Points, in no order, along strands that fork, close into loops and pass close to each other.
In the rows, zero is written as 128.
Two points are linked if the straight distance between their rows is under 112. Some points are linked to none.
z572: [164 131 134 152 101 135 103 189 138 178  66 139 109 119 111 141  71 171
 206 162 131 166 138 115 121 142  70 117]
z591: [110 100 105 125 123 141  89 167  90 128 162 131 118 158 115 104  73 157
 145 148 112 158  97 125  80 166  75 126]
z518: [182  94 106 144 158  97 144 130 177 145 112  88 142 167 164 159 156 122
 145 100  98 115 165 106 122  85 114 179]
z450: [156 182 145 108 109 100 149 120 172 142 144 164 109 128 145  88 146 151
 158 108 124 126 141 105 125  97 125 114]
z308: [125 152  95  96 131  90 143 142 154  97 221 141 111 153 172  60 162 104
 100 115 103 146 129 125  93  89 148 134]
z148: [ 98 112 108 116 117 143  66 143  94 107 173 119 126 153  97 109  96 129
 118 138 105 171 101 116  88 143  89 167]
z788: [130 153 157  79  80 166 114 178 109 125 124 153 130 148 120  89  79 223
 162 136 142 186  82 122  91 129 105 110]
z136: [121 114 134  99 152 126 212 121 128  86 123 118 166 121 179 101 184 114
  60 114 159  91 123 156 147 103 211 107]
z578: [131 104 164 129 149  88 174  77 111 128 163 137 165 168 182  71 138 147
 109  61  76  81 138 131  96 144 114 148]
z72: [138 103 104  77 121 139 159 174 130 107 150 104 150 172 173 108 132 179
 105 136 131 174 105 146 101 104 141 145]
z481: [113 167 166  85  91 132  98 146  98 123 148 172 117 132 117  64  89 179
 164 114 119 154 104 110  89 145 101 101]
z989: [ 92 174 153  86  75 138  62 130 125 112 147 156  72  86  50 124 109 101
 145 134 129 154 111 116 144 130 115 148]
z960: [136  79 133 158 178 128 188 105 110 118  70  77 177 122 145 169 154 117
  92 118 161  78 144 139 154 135 187 121]
z60: [121 154 148 145 124 121  93  95 142 138  95 125  99  96  77 162 132  87
 155 105 120  90 153 109 172 131 112 154]
z210: [ 87 114 111 125 137 115  98  97  92  85 195  94 141 134  98 129 142  72
  65 112  95 137 113 149 102 125 166 168]
z935: [105 177 153 102 102 136 120  98 157 105 128 144 105  80  90 149 183  77
 108 127 156 105 127 133 184 102 187  99]
z923: [ 70 154 127 114  95 149  56 136  86 107 154 166  85  91  59 102  86  98
 152 137 134 154  98 128 125 157 100 119]
z367: [148 109  96 163 129 143 122 194 136 168 112 130 103 142 140 150  83 151
 168 185 119 171 143 127 119 133  78 113]
z622: [162 126 148 124 126  95 100 101 121 134 156 123 136 174 136  98 120 148
 146  65  63 126 142  94  86 106  74 191]
z430: [111 182 139  93  87 149  96 134 159 120 113 142  89  81  82 131 131 120
 147 150 161 153 110 117 166 126 139 118]
z474: [141 180 177  90 107 125 163 105 156 127 124 183 130 129 168  72 152 169
 134  85 128 107 140 109 133 106 142 112]
z628: [120 102 130 102 147 104 203 108 113  79 135  87 188 118 171 105 173 108
  34  96 121  98 130 159 138  85 214 157]
z6: [119 155 117 139 137 126 113 112 155 112 114 135  95  74  94 163 162  70
 113 158 174 105 136 132 173 113 170  87]
z119: [148 140 165 100 103  99 103  85 126 126 157 123 159 159 135 102 133 148
 115  48  58 125 141 108 112  91 100 210]
z269: [168 155 146 141 123 136 155 129 190 158  67 142 117 107 136 161 142 128
 179 135 162 120 154 120 172 109 121 101]
z625: [ 84 161 184 138 116 125  98  56  76 123 122 154 125  96  87 137 128  82
 129  72 113  84 137 139 152 157 121 131]
z289: [147 110  99 114 136 157 195 175 158 121 103 118 140 122 176 140 154 154
 105 179 174 161 116 159 144 110 175  83]
z934: [126  77  94 136 156 144 151 146 113 106 109  76 162 139 145 166 134 135
  81 159 148 130 124 147 126 127 168 148]
z311: [136 177 168  91  92 116 125  94 172 119 136 149 129 110 123 118 173 120
 111  86 109 116 141 104 165  79 160 150]
z925: [139 146 139 115  93 169  98 180 123 155  64 141 112 109 109 148  86 181
 181 166 158 171 112 131 142 142  93 118]
z708: [192 120 133 137 138 112 177 144 175 169  82 122 151 164 189 148 135 183
 162 107 129 125 157 124 120 109 104 121]
z520: [167 135 155 118 131 139 186 131 161 153  83 142 150 148 181 126 140 188
 158 109 145 115 133 131 134 118 127 101]
z817: [123  82 122 126 158 138 201 131 111  99  93  91 169 114 145 143 163 116
  58 129 177  93 124 151 151 122 218 109]
z107: [109  95 149 121 138 102 167  88  92  96 144  77 198 129 147 116 160  87
  41  70  95 104 134 155 138  97 204 178]
z95: [124  45 115 147 158 159 166 149  90 126  69  57 177 138 153 190 127 162
  88 155 159 122 119 158 144 149 154 137]
z239: [ 97 140 155 103 112 135 101 121  83 105 190 160 132 144 116  58  88 158
 123 109 105 154  86 126  75 159 102 118]
z545: [116  93 123 175 148 129  81  93  91 130 120  85 142 131  95 165 110  93
 126 105 110 110 132 123 123 150 100 179]
z849: [109 150 139 135  91 129  70 140 128 157  81 152  81  72  61 145  97  96
 181 155 153 124 136 123 170 162  94 115]
z724: [138  99  71 158 134 133 130 213 123 149 168 137  99 162 152 124  92 154
 146 199 102 183 134 135  82 134  92 103]
z778: [145 171 156 112 113 121 138  96 179 113 127 144 117  98 111 144 189  90
 113 106 139 101 141 111 177  85 192 130]
z466: [101 119  85 130 133 159 123 173 112 126 153 142 110 129 136 112 105 142
 129 192 149 157 101 141 106 149 122  74]
z802: [101 159 132 134 126 130 119 106 119 115 149 160 110 110 103 110 131 103
 131 119 137 113 117 123 135 138 128 108]
z619: [ 91 130 127  92 109 133  91 125  88  97 199 132 131 159 107  79 104 140
  99 115 102 169  88 132  82 133 122 152]
z944: [125 121  85 149 157 131 140 141 137 119 115 124 121  92 117 156 155  82
 102 187 173 122 133 139 163 127 167  75]
z886: [117 133 134 133 130 162 141 128 125 140  80 134 139 119 134 143 118 163
 150 143 167 115 110 138 148 154 122  91]
z338: [ 60 124 145 140 140 134  88  74  56 101 177 141 129 117  89 103 109  87
  90 107 111 128  92 153 114 171 138 121]
z390: [140 137 123 105 134  85 158 135 136 109 207 153 125 177 182  52 142 135
 119 110 102 120 129 121  75 119 113 124]
z734: [156 136  81 144 115 104  79 179 145 149 165 132  83 140 109 119  87 120
 174 162  97 171 145  95  97 120  67 143]
z141: [118 100  73 156 131 176 133 200 119 145 132 134 108 121 136 153  99 142
 119 233 148 165 121 163 130 151 125  71]
z590: [126  69 131 152 147 156 122 124  87 148  86  90 159 154 132 169  85 176
 142 128 131 120 121 135 124 189  82 147]
z407: [142 166 174 106 113 140 180 109 151 139  88 176 139 124 151 106 142 179
 149  99 159  96 126 127 151 134 137  89]
z102: [ 98  85 126 136 136 158 124 127  77 131 136 113 145 156 132 123  87 175
 124 133 131 137  96 139 103 181  99 123]
z48: [ 99  93 148  97 136 145 178 118  95 108 127 103 172 148 162 111 141 178
  83 117 148 123  90 168 123 153 168 126]
z292: [144 108 101 142 141 148 201 196 157 138 110 135 116 141 197 138 137 169
 126 187 156 160 119 163 117 128 138  72]
z679: [139 141 150 132 107 126  74 128 138 154  66 132  90  89  61 158 105 100
 181 117 128 115 153 111 167 151  85 155]
z92: [119  62 142 160 165 152 157  94  90 127  60  71 189 130 133 170 134 148
 101 106 156  82 126 150 152 155 150 148]
z244: [158 135 120 122 129  99 100 136 142 131 165 119 119 166 129 110 126 139
 147 100  92 137 144  96  93 105  90 175]
z729: [154 101 125 173 153 140 122 118 136 161  57  91 156 123 118 197 128 123
 140 131 143  98 153 119 174 144 119 149]
z723: [118  80 117 166 162 105 131  84  98 110 111  72 166 115 100 176 151  70
  68 102 125  91 136 134 141 120 179 169]
z486: [153 156 167  63  83 161 133 153 149 140  89 137 153 137 139 110 119 226
 155 122 139 170 112 114 148  96 126 144]
z177: [ 68 109 135 132 153 129 126  87  71  91 178 119 153 124 115 105 129  86
  53 105 118 129  99 167  96 155 169 127]
z767: [114 143 106 126 128 133 123 135 125 126 154 150 110 132 131 103 128 135
 126 150 141 127 110 136 109 145 128  97]
z55: [206  95 116 136 134 123 158 143 181 157  81  92 148 165 177 171 148 159
 162 119 119 146 163 123 130  79 114 162]
z969: [116 102  74 163 145 150 135 167 128 139 120 126 121  99 131 162 120  98
 112 219 170 137 134 157 144 149 143  65]
z222: [110 145 111 129 131  95  95  99 122  97 202 121 113 120 105 127 160  51
  88 112 102 124 138 127 117 101 154 163]
z948: [156 137 120 116 135 151 185 145 177 122  78 130 149 110 155 150 168 130
 121 159 188 136 124 150 160 105 186  80]
z421: [135 120 163 139 153 100 168  79 117 146 124 143 150 167 177  92 122 171
 149  76 105  79 142 119 107 162  94 127]
z335: [164 126 118 177 160 123 159 138 158 160  88 143 116 128 147 158 132 126
 166 161 147 105 152 125 150 140 108  76]
z973: [115 168 180  86  85 129 112  75 131 114 146 147 148 107 119 132 158 114
  92  75  84 114 133 118 151  86 160 174]
z227: [117 162 149 141 135 107 108  83 129 132 125 146 111 107 105 134 137  81
 133  99 120  77 146 116 160 137 132 126]
z460: [ 95 136  83  85 105 175 110 179 122 104 158 137 110 110 113 118 117 148
 114 192 163 192  80 136 111 122 149  91]
z759: [114 157  94 113 136  92 125 120 148 104 205 142 102 129 138  94 160  69
  98 123 110 130 138 115 109  99 158 133]
z936: [145 160 118 114 109 127  88 129 191 117 135 107  76  86  80 165 162  74
 131 157 135 143 150 115 169  86 155 157]
z717: [169 108  79 165 151  98 128 135 164 140 136 103 119 150 149 157 144  93
 149 133 104 128 161 103 118 109 112 159]
z864: [ 77 143 176 140 130 131  96  49  63 118 164 155 136 117  92 116 113  89
 113  74  97 106 117 146 117 167 113 134]
z867: [133 108  87 125 135 119 116 177 115 130 186 132 107 170 147 101 101 154
 138 172 101 176 110 121  67 126  86 131]
z271: [162 183 127 138 127  94 140 134 187 151 139 161  81 115 140 104 144 123
 178 131 133 123 153 104 124 104 112  87]
z607: [ 99 150  91 134 111 127  65 161 112 126 160 152  71  97  75 113  96  94
 155 182 132 146 110 120 119 155  94 103]
z972: [167 114  79 144 140 107 109 158 159 146 165 105 111 164 146 140 117 117
 147 147  92 154 152 101  93  99  90 167]
z982: [116 125 168 161 149 126 145  80 108 151  88 147 143 143 143 124 117 149
 161  87 133  66 133 127 136 175  98 112]
z854: [140 117 141 107 139  75 171 112 130 118 177 144 150 168 202  53 147 149
 112  80  83 102 140 121  83 119 115 140]
z947: [107  98 152 171 153 124 104  79  83 150  91 123 144 129  97 152 106 119
 141  93 126  77 129 125 142 177  91 141]
z17: [150 115 109 162 141 130 182 163 164 154 101 145 114 139 172 144 127 153
 149 177 149 135 131 146 127 137 121  67]
z527: [125 171 121 124  99 138  93 159 155 144  93 156  66  72  72 133  99 102
 177 168 164 148 126 126 162 132 108  95]
z588: [134 154 107 135 122 112  78 145 143 133 158 132  76 113  93 129 110  88
 165 153 107 151 147  98 105 129  90 140]
z47: [172 142 139 136 142 139 177 114 185 135  63 133 143 113 136 166 172 119
 135 126 174 106 144 128 180 105 178  92]
z199: [119 101 100 169 155 109  86  94 105 113 151  75 135 124  87 170 135  56
  97 113 112 104 147 124 130 123 140 188]
z985: [110  93 145 134 136 115 131  76  94 107 125  73 179 126 118 157 156  85
  57  70 101 113 128 138 136 110 188 185]
z200: [121 157 192 105  92 113 110  68 116 127 150 145 154 127 129 115 143 121
 111  59  61 110 147 113 124 100 121 182]
z589: [133  81 105 172 140 156 124 169 106 169  84 118 138 134 127 175  80 168
 159 175 136 132 135 138 139 167  74 120]
z826: [157 142  90 164 158  88 127 127 181 150 148 143  92 136 141 126 145  88
 159 146 116 118 167 102 119 110 110 114]
z748: [123 146 157  86  84 171 100 177 104 140  85 141 127 123 104 113  75 200
 169 142 152 172  93 123 124 148 105 117]

A piece is two or more points that can be reached from each other along the links. Count, over all rows, the pieces, the separate loops (a circle has one, a figure eight two, a Y none), the forks (points with three links) and the tips (points with one).
pieces -> 3
loops -> 5
forks -> 6
tips -> 2

A fork is a point with three links, a tip a point with one. Leave the first point through the second and follow the links. Name the first fork or tip that comes.
z759; z308 -> z934
z222; z210 -> z227
z973; z311 -> z466
z679; z849 -> z972

Name the points in between on the shortest way along the links from the first point to the second, in order.
z708; z141 -> z55, z518, z717, z972, z244, z622, z119, z200, z973, z311, z778, z935, z6, z944, z969
z935; z854 -> z6, z944, z969, z141, z466, z767, z802, z227, z625, z864, z338, z177, z210, z222, z759, z308, z390
z679; z607 -> z849, z527, z430, z989, z923
z107; z854 -> z985, z723, z199, z545, z947, z982, z421, z578
z95; z107 -> z92, z960, z817, z136, z628
z481; z590 -> z239, z619, z148, z591, z102
